Points, in no order, along strands that fork and pass close to each other.
(in the rows, 128 means zero)
Points whose rows are less than 193 apart are linked; no others are. Some points are linked to none.
j_5: [128  98 110  68 127 182 169 140 108 182 117 129  89 110 147 165 139 174
 180 146 151 174 143  88 129 182 146  82  77 115 117  95 168 138 112 138
  98 132 159  87 131 140 160 151 125 136 112 178 146]
j_614: [106 206 131 194 115 108  76  90 140 165 130 128 114 170 110 131 137 136
  98 119  64 120 100 138 131 154 132 143 108 139 115 205 107 168  96 156
 161  83 100 149 149 129 138  96 159 178 127 128 146]
j_895: [ 75  76 104 125 163 126 154 174  91 118 146 132  85 108 150 138 137 122
  83 183 117 104 129 160  97 135 144 136 164  65 125  72 142 134 112 113
 140 115  83 139  50 103 170 141  74 117 130 154 114]
j_400: [108  85  92 112 152 211 139 102 110 138 143 156 153 195 134 186 132 141
 108 142 124 111 111 114  97 127 213 140 103 163 105 107 105 154 108 151
  88 124 100 123 147 167 181 145 133 123 107 175 119]
j_223: [136 103 120 102 128 200 111 127 105  99 114 104 169 182 117  71  94 112
 168 122 139 147 187 124 144 130 158 120 142 101  49  99 183 110 145 112
 112 138 173 110 172 159 103 124  91 122 124 143 112]
j_248: [126 177  89 147 112 127 102  87 109 151 101 129  99  92 115 102 166 156
 115 112  86 133 143  96 154 176 142  83  69 174 154 146 131 123 125 165
 149 153 165 130 199 162 142 115 185 153 112 164 122]
j_859: [176 178 173  78 125  83 146  98 141 148 193 150 124 110 129 184 123 157
 170  99 191 117 145 112 144 110 102 139 119 151 161 115  95 152 142 142
 123 130 123 132  79 110 144 184 125 131 148 151 136]
j_523: [131 146  76 157 104 130 178 112  96 150 149 120 153 100 106 146 142 136
 173 129 106  89  96 148 132 146 125  68 109 205 173 147 108 129 113 161
 131 133 119  80 154 129 166 186 167 126 111 166 167]
j_934: [117 109 110 143 182 134 134 172  95 146 102 144 177 130  97 169  93 108
 156 129  54 147 111 142  86 147 137 121  91 123 128 108 109 137  68 149
 117 142 122 104 117 100 113  88  94  84 122 183 108]
j_891: [ 76  86 132 156  94 180 176 127 107 149 117  96 145 162 156 136 148 128
 144 156 109 112  73 131  98 176  93 139 119 142 133 162  90  98 124 138
 103 116  71 155 111 133 151 125 194 120  67  57 162]
j_110: [172 131 148  99 156  87 102 134 132 105 174 154 178 136 103 181 135 124
 134 109 181 111 123 141 102  65 138 178 141 134 165 101  90 163 125 140
 124 124 148 125 116 133 116 110  85  52 150 135 108]
j_500: [150 145 132  92  92 128 150 101 135  96 196 121 159 122 113 112 124 160
 158  99 200 110 175 101 153  78 117 128 137 135 144 102 133 118 180 115
 101 165 133 137 105 124 126 190  97 114 132 110 137]
j_84: [153 116 108 106 184 138  85 136 110 100 165 152 180 166 129 164 106 137
 117 114 197 113 127 150  98  96 177 180 150 109 115  70 131 170  93 143
 107 114 123  97 101 126 157 121  63 108 145 186 137]
j_813: [162 151 165 131 153  67  93 129 154  98  97 143  96  76 154  83 125 133
  76 118 108 101 140 132 188 132 108  99 160 153 145 119  97 116 148 122
 192 137 175 162 129 124 149 124 185 150 161 178 117]
j_66: [129 167 114 136 123 160  92  93 101 103 181 135 111 133 149  77 119 150
  86 131 153 114 146 127 163 129 166 137 135 121 107  94 150 150 133 138
 148 122 127 119 148 141 154 157 137 138 129 206 115]
j_791: [192  99 119  83 160  87 125 137 150 112 147 157 119 115 123 188 151 123
 142  92 219 114  96 141 123 125 134 177 125 216 174 104  97 132  97 151
 139 109 149  88 180 175 147 117 173  85 164 141 169]
j_338: [ 89 105 141 171 126 178 123 135 148 143  86 123 108 164 122 123 142 100
 143 142  80 144  66 122  88 160 111 133 111 151 107 178 112 139 103 133
  98 111  97 154 112 119 104  79 164 132  86  68 126]
j_353: [132 156 177  91 123 158 165 112 114 191 137 180  95 109 176 103  88 170
 142 109  93 149 160  85 167 151 138 109 103 110 107 168 124 134 160 106
 122 142 160 110 121 129  79 154 100 161 147 116  68]
j_418: [164 144 111  91 133 150 117 121  83 150 121 106 124 114 124 141 147 144
 173 103 149 177 153  98 125 184 132  86  59 154 106  80 153 128 146 159
 107 124 130  87 138 115 130 123 134  93 105 177 167]
j_3: [ 94 165 162 143  93 133 126 123 143 147 134  67  89 157 110 118 156 135
 116 112 103 159 139 119 122 123  72 134 102  50  91 134 153 128 148 107
 127 111  54 135  84  79 111 120  79 127 123  81 152]
j_470: [153 178 158 155 130 109 104 107 104 148 111 120 123 136 161  97  73 143
 141  86  89 143 144 128 193 183  98  90  95 133  78 184 117 118 128 109
 129  94 124 111 138 102 121 139 168 164 105 115 147]
j_959: [116 161 110 131  83 164 126 118 155  96 145  93 130 155 103  74 131 145
  80 129  90 101 184 122 166 114 135 142 156  95 110  95 140 124 176 129
 154 154 127 159 146 124 154 147 119 158 166 152 114]
j_98: [179 158 115 114 118 103 179 115 123 160 159 122 183  85  98 129 147 141
 216 140 101 115 148 116 151 107 121  92 121 191 151 170  98 113 130 141
 129 154 175  89 139 143 133 171 149 136 165 124 150]
j_165: [144 144 130  98 161  68  93 216 131 107 130 169 128  79 104  97 153 115
 166 153 172 137 164 124 142 120 112 104 169  97 154 105 174 140 129 126
 149 109 184 116  65 106 151 125  89 130 168 171 142]
j_996: [ 59  73 116 145 133 115 169 162 137 117 139 144  81 110 147 146 125  98
  88 158 106  94  76 171 110  78 115 155 174 121 160  96  96 117 125 121
 138 113  72 163  88 121 143 136 123 137 142  96 104]
j_877: [105  88 121 132 105 138 129 162 138 143 103  97  93 113 108 124 184 105
 166 139 152 166  84 144  62  92 123 148 133  85 127 102 185 163 117 122
 106 142  89 125 109 100 107 104  74 114 149 110 140]
j_436: [160 125 136 144 145 175  84 119  88 145 128 149 144 171 112  83  79 150
 177 108 139 193  89 115 141 168 138 134 112 144  73 172 156 138  82 119
 119 109 158  75 206 173  93 102 135 153 122  97 158]
j_845: [148 115 178  81 149 124 155 129 136 163  97 158 134 106 191 126  78 154
 122 124  65 103 179  96 179 147 144 123 161 120 112 180  81  89 158  84
 129 138 192 113 136 130  79 138 146 146 165 101  74]
j_97: [101 123  98 174 125 151 130 100 152 115 119 109 169 168  78 153 158 105
 104 160 103 105 134 139  83  73 124 118 102 155 187 141 100 130 134 116
  96 152 111 148 152 121 115 113 120  67  76 101 112]
j_653: [ 98  92 100 152 142 123  88 186 144 101  99  88 128 161  84  93 157  73
 135 160 126 136 120 165  94  98 158 167 165  97 109 111 177 148  99 130
 138 121 125 141 126 139 124  91 101 116 131 120 153]
j_707: [ 86 111 143 134 100 110 203 129 164 154 129 119 126 111 171 137 129 141
  85 142  79  79 126 136 147 110 108 122 163 125 163 184  74 100 182  98
 102 143 124 166 108 110 128 181 145 143 120  52  97]
j_697: [133 116 101 140  96 120  99 123 118 121  86  99 157 107 105 160 187 120
 141 132 151 169 151 120 131 161  98  89  56 171 117 104 167 128 118 159
  94 121 121 136 123 107 178 121 152 121  72 167 182]
j_25: [149  87  92 152 126  92 163 170 178  85 140 108 182 101 114  92 153  94
 173 143 182  91 103 147 125  59 152 143 190 163 156 164 111  96 124 137
 141 151 158 119 152 162 142 151 138 136 186 104 193]
j_202: [110 156  62 174 129 105 122 150 171 142 163 138 134 129  68 130 169  93
 129 150 146  92  98 154  98  86 171 135 147 163 162 140 141 178  95 173
 165 123 124 134 118 132 156 127 128 154 196 182 154]
j_937: [149 141 137 116 130 140  63 133 165 111 107  75 162 180  98  87 122 119
  91 105 109 138 218 102 142 150 139 173 152 119 100 104 144 131 177 124
 156 133 168 142 147 159 150  86  95 176 163 134 124]
j_75: [120 106 128 159 183 102 131 143 121  81 147 163 144 101 179  87  84 120
 100 160 132  72  87 172 133 110 170 113 219 141 113 121  91 118  91 131
 146 103 158 132 155 153 130 161 146 142 129 151 112]
j_425: [139 133 165  91 129 139  98 136 136 172  80 129  57 131 126 101 152 129
 105 123 135 178 143 105  90 152 176 129  93  84 128 110 162 148 146 153
 146 140 115 110 115 145 141 118 113 154 157 158  82]
j_329: [ 89 124 136 143  95 149 151 109 141 113 113  88 138 147 133  77 116 111
  71 163  70  98 175 137 133 112 157  99 153  48  95  91 155  92 136 121
 164 170  80 139  99 129 150 126  87 153 129 158  96]
j_429: [135 165 145 137 156  52 104 131 154 147  88 171 101  83 155 103 116 102
 109 144 119 109 112 132 139 135 118  79 133 145 138 173 130 129 105 147
 154 106 173 153 105 124 124 130 169 168  98 156 123]
j_354: [102 143 116 178  86 151 191  77  98 110 233 145 136 130 133 162 126 175
 127 103 101 111 124 131 159 100  81 190 119 119 125 132 106 150 124 113
 135 116 156 143 183 155  98 177 156 100 142 101 142]
j_541: [164 117 169 146 153  78 132 159 112  88 121 138  89  98 140 119 124  87
 180  83 182 127  45 194  81  79 110 136 164 159 170 127 131 106 132 151
 148 130  74 116 126 114  92 108 114  94 152 110 151]
j_108: [148 107 151 144 177  91 109 169 143 125  75 150 177 125 156 115  88  91
 158 158 124 139 133 124 129 175 161  77 143 156  92 173 134 132  91 159
 110 107 168 129 105 129 146 121 161 165  83 159 125]
j_29: [131 105 208 136 121  96 114 125 151 170  51 100 144 145 168 108  85  92
 101 127  91 152 132 106 140 169 163  75  98 106  94 143 120  70 130 114
 111 126 112 153  98 106 122 124 137 151 103 121  70]
j_423: [188 171 207 118 139  59 116  94 105 148 135 180 122 123 156 175 102 172
 113  72 137 120 103 134 133 135 118 146 103 177 170 190  75 144 120 128
 125 143 135 110 138 145 100 148 173 124 132 109  79]
j_941: [152 172 152  88 132  83  93 156 161 115 145 152 105 129  90 118 143 136
 101 121 173 146 183  86 136 112 109 130 125  72 163  95 169 136 149 143
 156 123 188 140  80 111 154  87  96 136 157 139  94]
j_910: [145 125 151 103 118 170 128 114  81 136 118  79 170 149 108  61  87 140
 200  99  89 174 187 119 168 156 146  91  98 125  66 123 156  90 160  97
  99 165 148  94 159 137  95 143 112 150 147 111 129]
j_81: [ 73 130 124 148 146 123 137 141 105  80 164 132 119 108 117  94 102 115
 106 148  98 104 136 153 115  81 134 113 162  53 136  49 161 103 123 132
 166 145  86 133  87 102 108 116  73 103 152 153  98]
j_774: [171 163 155 121 148  81  62 150 126  73 125 120 182 130 109 161 115 121
 119  85 138 112 171 133 132 128  50 105 126 109 127  76 126 129 140 125
 144  96 130 122 104  91 132  62 116  86 118 151 180]
j_857: [100 117  74 138  61 190 184 110 102 129 141  77 154 143  98 108 151 146
 179 140  99 113 121 125 138 135 154 103 132 162 117 131 109 121 135 141
 111 169  99 130 160 120 163 179 150 149 110 117 166]
j_207: [161 142 209  90 134 119  66 158 101 134  85 146  85 120 119  84 124 123
 102  90 147 190 119 134 102 129 144  99 106  39 133 126 162 139 116 148
 150 145 132 101  95 121 117  85  82 107 122 170  83]
j_412: [153 155 129  76  98 134 181 103 134 153 203 196  83  92 131 171 124 179
 162 101 201 172  95 108 137 113  92 161 102 118 175 115 118 149 113 111
 106 150 135 130 108 130  93 170 124 108 147 112 122]
j_833: [149  64 157  94 126 158 123 169 121 147  92  69 139 156 115 133 135  93
 170 130 159 181 150 147  56 142 136 130 128  84  74 101 171 126 128 129
  78 142 108 134  78 116 117 124  81 129 135 123 127]
j_596: [113 143 127 125 105  66  66 132 156 104  94 149  91 106  94 123 172 126
  80 148 203 164 136 111 137 115 120 128 113 116 150 104 184 136 148 132
 119 136 136 165 103 122 113  91 130 131 117  93 118]
j_744: [131  93 115 115 118  78 122 145 133 140  94  92 131 122 104 172 210  88
 152 177 186 154 117 152  69 129 122 111 103 177 152 145 165 125 109 161
  92 124 101 140  85 106 176 155 142 141  93 146 169]
j_208: [131 193 136 180 101 126 141 129 159 119 199 163 135 104 117  72 131 136
 169 129 164 135 115 111 164  55  98 154 159  93 121 165 169 153 115  98
 129 135 165 139 110  85  75 136 107 152 189 105 147]
j_271: [162 120 137  79 170 127  96 120 116 116 121 104 132 169 146 190 104 143
 123  78 164 119 144 158  84 146 157 160 134 153 112  68 105 137 137 131
 116 112  89 123 104 144 178 115 112 118 126 166 139]
j_250: [133  99 163 160 127 125 109 136 113 112  81  94 189 127 162 108  69  74
 110 136  85 127 141 123 155 172 135  83 149 137  59 128 116  97 122 132
 123 119 119 166 119 110 145 138 171 142  72 153 101]
j_815: [127 122 128 110 131  85 181 105 126 136 132 139  74  97 191 141 113 155
  75 118 147 118 100 141 168 152  90 129 149 163 164 133  96  96 170  98
 150 136 118 175 115 123 130 182 165 142 131  86  96]
j_132: [105 135 138 106 114 162 143 155 143 138 153 118 111 151 103 156 124 133
 107 115  87 148 161 117  98  83  71 138 115  19 115  86 132 130 145  81
 121 148  95 119  94  95  73  85  54 103 160  88 113]
j_120: [107 159  91 137 119 104 114 118 123 110 145 185  63  96 137 151 140 152
  81 140 170 140 115 118 165 144  77 138 111 119 141 129 174 141 122 112
 134 101 165 173 115 103 108 112 147 135 112  95 120]
j_473: [143 113 134 125 135  94  96 159 112 106  96  93 131 113  93  75 144  84
 143 116 103 127 121 174 102 116 162 124 140 134 132  83 160 110 137 148
 152 142 116 124 133 148 133  88 121 112 150 167 146]
j_42: [131  76  96  73 118 161 170 148  99 164 126 144  71 118 170 125 139 134
 155 142 187 174  91  97 132 165 137 143  98 123 120 141 160 128  97 123
 111 120 142  70 171 161 132 147 155 121 102 120 167]
j_163: [180 125 137 111 152  73  93 133 135  79 139 150 115 132 130 175 139 103
 120  88 230 122  84 176 105  84  98 173 157 189 179 117  97 122 116 130
 124 124  96 122 152 144 124 110 135  74 123 102 136]
j_961: [ 76 106  94 154 129 173 163 123 113 174 157 153  61 113 153 164 113 143
 119 132  65 127  73 131 126 148  85 189 133 105 116 136 103 138 116 101
 172 108 122  99 179 164 115 106 157 130 164  73 133]
j_648: [ 81  90 135 149 112 168 127 155  99 167  62  69  97 121 130 118 132 102
 127 139  40 159 128 151 139 160  96 116 115  91  92 119 168  93 143 101
 151 102 121 104 156 113  97  90 121 108 142 100 116]
j_355: [155 192 102 129  93 155  77  87  97 128 119 103 104 136  89 103 157 158
 144  80 121 153 152  85 160 156 129 123  56 178 150 105 141 124 147 148
 155 146 107 109 180 137 139  86 155 120 116 170 160]
j_299: [102  95  61 136 110 152 124  98 111  86 141 127  60 133 151 149 132 144
  48 104 170 112  95 170 142 127  96 199 170 152 138  66 114 109 128 112
 156 115  56 156 162 167 157 134 153 102 125 108 127]
j_706: [174 182 176 139 143  80  53 121 177  97  73 110 196 158  71 127 130  91
 113 108 100 137 162 119 115  95 152 100 109 156 128 162 119 121 127 155
 131 145 151 139 146 122 111  69 135 115 121 145 110]
j_557: [113 130 107 139 132 162 104  83 174 133 156 127 133 203 126 150 145 133
  79 145 156 106 134 106  88  96 195 166 124 127 122 109 111 166 136 138
 101 119  78 154 110 167 179 160 117 166 131 151 109]
j_749: [132 164 132 101 109 145 123  76 140 176 109 156  89 105 148 106 138 168
 116 123 124 154 189  55 169 166 146 106  69 120 144 163 154 132 142 135
 130 158 168 123 155 146 102 147 144 144 107 135 101]
j_192: [ 74  97  50 144  59 200 170 167 140 126 125 100 140 138  93 106 176 124
 142 195  92 108 152 111 135 155 135 123 154 119 118 147 138 123 151 133
 125 141 166 140 151 139 168 142 152 167 101  90 179]
j_233: [132 172 112 151 153  90 137 181 152 115 170 173 138  91 102 119 145 133
 172 145 143 118 110 125 145  93  78 127 149 113 173 154 148 144 111 146
 145 107 175 134 100  92 112 102 121 123 177 133 168]
j_606: [123 111 140  89 105 178 103 121 149 164  62  85 105 177 126 137 146 138
 107 141 152 196 169  92  94 199 188 115  70  96  84 106 171 124 154 140
 108 154 108 131 124 143 163 117 107 183 110 154  87]
j_575: [125 118 133 113 101  90 151 127 119 126 131 114  61  85 121 114 164 117
 172 107 186 152  88 159  96  84  80 146 135 133 177 105 175 109 145 133
 117 144  68 117 127 111  97 143 105 103 139 106 155]
j_61: [125  99  83 169 124  84 151 163 171 112 131 124 168 131 102 111 158  60
 129 176 130  77  85 178  82  64 161 118 201 179 163 157  97 145 110 154
 130 132 119 138 124 128 157 150 140 158 130 125 139]
j_992: [110 133 135 166 135 136 131 108 124 105 148 187 102  94 171  80  94 136
  57 161  89  89  94 163 152 113 133 110 188 133 133 132 101 103 119 124
 168 143 137 182 136 128  97 171 151 146 134 166  54]
j_842: [117 159 118 118 143 105  88  80 109 125 173 153 103 169 164 140 126 140
  79 130 198 111 123 111 123 108 181 124 113 129 134 122 146 162  97 147
 121 106  90 150  97 133 172 155 138 171  75 190 119]
j_339: [165  80 108  70 173 109 137 148 145 158  89 121 130 137 116 208 128 118
 159 103 123 152  92 143  94 142 137 166 109 194 134 126  80 130 118 140
 124 116 138  99 170 185 152 101 161  96 148 106 170]
j_440: [124 101 131 119 161 130 103 106  96 104 133 116 110 163 155 146 104 120
  70 103 154  96  80 189 104 118 154 176 157 167 115  75 107 136 118 120
 143 103  42 136 141 151 154 133 143 118 109 167 133]
j_977: [176  92 142  87 146 103 146 169 174 109 119 137 136 110 160  99 108 111
 195 119 211 130 111 139 121  78 170 162 187 142 108 135 111 130 131 114
 116 139 175  99 134 150 118 146 105 142 160  98 157]
j_685: [127 135 163 106 130  96 146 114 124  94 131 179  55  60 155 120  98 165
  96 121 148 140 124 118 172 133  93 109 118 117 157 103 148  84 156 121
 157 147 148 152 107 106 107 130 142  95 111 121  79]
j_874: [190 145 144 123 118 127  77  97 161  98 106  99 186 179  78 100 134 125
 107 114 126 104 177 122 144 117 170 163 130 174 119 152 115 138 154 143
 133 138 171 129 182 171 117 108 138 130 148 147 107]
j_378: [ 84  93  93 133 159 125 156 131 160 113 189 180 119 136 142 201 110 142
  70 163 128  98 125 135 117  78 122 151 154 130 177 104  92 129 142 124
 152 129 133 182  74 133 146 158 106 126 152 111  66]
j_334: [119 154 122 134 105 133 124 113 144 133 152 116 120 145 157  83 114 157
 127 110 131 113 192 111 184 184  68 120 141 107  88 182 138 137 165  97
 162  85 145 141 131 112 158 145 143 186 132 138 170]
j_491: [ 44  78  85 155  86 171 126 117 140 105 120 129 156 156 147 118 162 111
  94 212 112  73 153 109 110 111 158 122 171 112 132 136 136 119 138 123
 101 144 139 177 114 146 157 150 122 143  94  97 113]
j_149: [102  91  94 128 165 164 135 177  97 142  83 150 118 102  90 114 136 103
 186 164  76 162 103 121 112 133 159 112 104 132 157 121 163 128  85 164
 112 144 164  87 173 124  90  68 109  81 132 151 109]
j_445: [148 156 157 128 135 102 111 122 154  88 129 107 215 148 123 173 100 118
 110 121 100 121 215 116 150 140  63 117 117  73 103 123 135 110 150 111
  94 108 143 146  89  68 129  84 100 106  98 104 146]
j_604: [148  59 150  69 134 190 130 166 106 160  59 118 115 112 149 153 109 115
 136 125 149 173 127 131  87 166 110 129 118  66 103  98 153 106 142 106
 100 138 134 111 128 138  99 112  91  86 101 108 106]
j_95: [120 112 120 101 119 105 147 122 128  78 133 123 158  74 137  87 119 126
 116 166 160  99 166 112 150  88 146  78 162 123 161  91 146  91 162 126
 111 169 123 137  93 108 121 184 117 109  96 141 103]
j_641: [ 88 104  98 128 169 140 153 174 124 164 136 174  84  97 118 124 134 118
 162 151 115 134  39 144  92 113 167 154 127 127 148 143 145 162  81 146
 138 126 125  95 135 154 100 104 112 123 165 158 127]
j_158: [139 139 146 132 119 119 134  96 130 151  95  69 107 141 106 114 136 132
 128  95  91 121 103 134 137 128 131 135 101 175 140 157  97 118 174 132
 127 161  53 145 153 141 103 139 130 149 135  98 116]
j_726: [ 99 104 128 143 116  98 116 119 108  75  87 156 106  63 155  82 137 125
  87 174 139 114 136 103 165  96 138  85 141 123 158  99 169  86 114 115
 120 162 158 153 146 128  79 128 144  96  81 126  68]
j_107: [103  92 135 106 131 173 148 165 136 167  99 120 120 133 135 200 135 127
 118 150  95 153 144 120 101 172  58 127 102  30 109 105 153 131 139  81
 100 107 133 118  84  85 111  90  68  85 121  90 119]
j_461: [161  95 123  83 143 156 150 127 113 168 143 154 128 162 131 126 110 159
 172 131 161 159 111  84 131 153 205 164 126 152 106 155 135 145  91 115
 107 134 179  83 186 191 127 134 152 159 142 120 141]
j_583: [121 133 115 101 153 126 168 128 120 136 192 140 150 141 168 167 113 155
 165 130 171 104 149 125 123 148 113 138 154  87  99 121 110 153 115 102
 129  60 140 123  69 102 168 175  79 157 130 134 174]
j_542: [124 121 100 175 149 109 121 125 106  73 164 126 159 103 137  91 101 120
 135 148 158  71  94 192 129 142 172 129 213 162 116 127 119 144  86 157
 174  78 129 100 148 148 163 137 152 148 173 184 172]
j_945: [132 131 128 121 176 116 179 139 121 174 126 108 153 125 102 176 108 120
 187 126  92 130 103 149  94 125 130 124 111 150 127 142  88 136 105 147
 111 116  98 115  84  93 134 140 113 128 132 143 146]
j_847: [ 95 138 138 179 142 128  88 124 154 165  90 118  96 182  98 107 142  95
 118 134  95 142  64 130  69 132 183 121 114 127 109 185 139 165  79 152
 112  95  89 163 123 132 127  84 123 174 109 142 114]
j_820: [137 170 144 136 149 197  65 120  75 169 138 115 131 178 112 120  91 151
 128 103  99 183 137 112 144 186  70 125 107  80  67 162 146 159 107 105
 120 109 145  85 183 125  93  76  98 141 136 115 119]
j_720: [ 95 128 127 142 129 158 117 124 186 161  77  89 130 143  94 168 159 113
  87 167  91 165 182  80  83 172 156 125  84 121 126 136 138 128 129 144
 117 145 123 167  97 133 161 111 116 148  85 129 114]
j_519: [107 173 141 159 126 115 135 108 130 106 149 113 178 127 140 140 116 128
  72 119  45  99 176 124 178 129  54 112 120  75 108 162 104 119 161 113
 137  92 140 135 138  84  94  95 152 113 123  91 121]
j_595: [121 124 160 138 133 108 168 107 142 175 132 129 151 144 166 163 120 127
 146 130  92 100  98 131 106 106 154 112 134 155 150 191  81 124 127 125
  91 125 106 125  69 105 119 183 133 126 120  97 111]
j_52: [125 125 129 144 101 140 142 124 161 125 146  67 172 153 121 135 121 124
 155 120 110 105 167 138 106 107 106 162 156 119  93 146  79 130 151 102
 101 109 100 165 104 129 141 153 116 136 152  65 172]
j_471: [144 142 135 114 148  89 112 135 192 147  57  98 186 114  93 167 142 117
  86 137 101 125 162  96  97 139 124  89  90 162 167 118 111 122 134 151
 128 134 174 158 117 121 145  82 138 125 106 153  96]
j_246: [181 160 130 135 133 121  89  99  84  64 117 133 130 119  94  97 160 128
 120  73 146 123 137 132 174 127 130 125 107 179 133 105 126 112 147 149
 162 151 140  91 211 146 120  68 168  83 128 165 170]
j_757: [ 82 103 101 164  87 155 129  88 125  79 150 160 153 140 166 107 127 133
  37 185 106  59 135 123 134 100 156 124 181 135 149 148 104 116 128  98
 133 167 142 181 155 138 109 183 133 143  78 110  66]
j_152: [130 140  84 155 122 129 136 148 153 166 146 166  72 105 114 120 169 109
 148 132 170 139  65 128 123 115 155 146 122 170 156 154 151 154  86 178
 154 137 144  96 164 162 130 116 166 158 187 153 162]
j_522: [128 186 137 161 109 129 139 112 151 135 205 138 145 141 146  69 119 136
 165 132 170 118 156  92 181 118 134 131 164  90  92 174 147 171 147 117
 125 113 170 121 110 107 133 180 127 190 152 129 152]
j_768: [113 100  97  89 143 147 190 129 131 131 169 166  97 111 155 196 135 157
 124 137 168 126 105 123 102  88 142 186 134 153 181 124 100 149 126 117
 125 151 155 134 125 146 129 146 131 111 145 109 108]
j_636: [151 107 176 116 115 169 156 125 106 162  76 104 173 134 131 106  76 148
 164  77  33 159 155  94 190 187 133 118  99 117 109 125 115  69 147  90
  88 160 123 115 146  98  71 122 115 117 144  74  99]
j_333: [153 139 154  91 135  80 138 148 165 142  85 110 139  92 153  98 110 117
 109 117  84  84 183 135 190 157 100 123 159 146 134 160  98 101 178 115
 175 139 186 147 132 128 132 126 165 163 164  96 109]
j_284: [134 115 116 100 118 101 127 153 110  86 110  91 147  69  99  90 157 117
 145 150 136 123 176 150 131 115 151  81 119 138 154  51 157  84 153 154
 129 154 133 115 117 120 193 149 132  91 150 192 124]
j_384: [158 183 145 138 134 100  64 131  96  54 132 168 103  94  96  89 145 136
 120  97 145 134 146 125 170 131  90 106 110 112 139  75 147 118 134 143
 179 109 164 117 148 117 140  71 133  77 106 171 168]
j_215: [154 233 181 173 129  98  82  86  88 157 145 121 139 130 106 125  97 149
 125  83  45 139 115 156 146 141 114 111  81 150 105 176 104 151  98 140
 157 103 102 112 138 114 111 109 153 154 161 134 134]
j_806: [123  96 114  85 159 163 137 133 145 133 138 169 167 169 150 159 108 142
 111 162 137 113 161  85 130 104 176 125 142  80  89 128 131 126 128 112
 118 125 159 122  99 146 123 136  68 139 124 130  81]
j_971: [153 124 148 118 141 143 107 129 115 113 105 119 151 150 146 201  95 140
 138  80 154 147 101 155 109 166  56 160 110 142  88 158 103 152 120 100
  90  77  99 124 129 110 104  95 125  76  60  47 171]
j_76: [124 145  82 165  75  96 159  80 125 150 151 141 108 124 133 169 155 108
 107 136 138  95  79 124 115 129  93  86  98 193 194 159 102 137 131 129
 128 137  79 117 124 117 151 180 173 134  62 138 144]
j_426: [136 138 100  90 139 132 163 138 112 115 218 119 145  95 143 107 127 164
 187 128 170 108 195 124 158 120 106 108 155  96 111  74 134 140 145 104
 119 132 163  96  84 112 142 165  82 115 154 179 166]
j_379: [124 103 187 150 103 158 131 134 127 166  39  98 150 148 125 142 110 113
 143 127  63 193 127  83 139 215 132  95  67  86 106 159 122  79 141 109
  66 139  88 130 109  97  82 121 113 111 116  77  82]
j_858: [ 96 118 107 166 110 148 200 119 109 132 207 150 101 118 147 166 120 154
 171 105  94 124  76 155 125  89  59 198 151 119 124 119  71 118 119  91
 148 104 106 113 145 141 110 152 134 114 155  55 155]
j_468: [182 101 150 104 131 149 121 117 139 113 139 120 171 149 111 142 103 124
 192  93 185 164  99 135  89  92 145 172 137 127  80 137 110 144 119 105
  82 151 141 122 159 157  78 121 104 120 125  70 165]
j_569: [ 65 124 101 156  81 188 160  91  98 126 146 136  48 137 164 126 137 154
  72 128 109 108 111 137 158 172  93 189 115 112 121 112 125 144 140  94
 153 110  81 139 173 148 137 141 168 126 124  90 130]
j_735: [124 174 115 189 134 123 104 102 104  79 149 146 182 135 108 103 129 121
 127 132 123 110  93 141 127  78 147 112 133 131 134 135 146 167  78 146
 134 108 118 120 155  97  90  97 118  82 107 148 116]
j_170: [ 94  93 124 172  99 119 180 123 109 149 109 102  95 118 166 143 144 109
 135 144 105 106  52 143 111 141  87  80 104 173 177 187  83 103 120 125
 129 119  59 113 142 124 124 153 188 116  56  83 145]

A fork is a point with three links. Follow the links from the first point to the second and name the forks in between, in order.
j_604, j_641: j_877, j_95, j_685
j_857, j_378: j_523, j_685, j_95, j_500
j_42, j_910: j_418, j_355
j_815, j_874: j_685, j_95, j_500, j_959
j_271, j_334: j_163, j_877, j_95, j_685
j_108, j_384: j_355
j_95, j_84: j_877, j_163
j_107, j_706: j_877, j_95, j_500, j_959
j_858, j_791: j_163
j_636, j_820: j_355, j_418

Follow the links from the first point to the second, and from the first to the third. Name the last point that the two ways share.
j_706, j_468, j_354: j_95
j_329, j_941, j_107: j_95
j_491, j_859, j_152: j_685
j_284, j_149, j_992: j_685
j_215, j_84, j_3: j_877
j_429, j_384, j_5: j_355
j_641, j_329, j_583: j_500
j_858, j_583, j_400: j_500
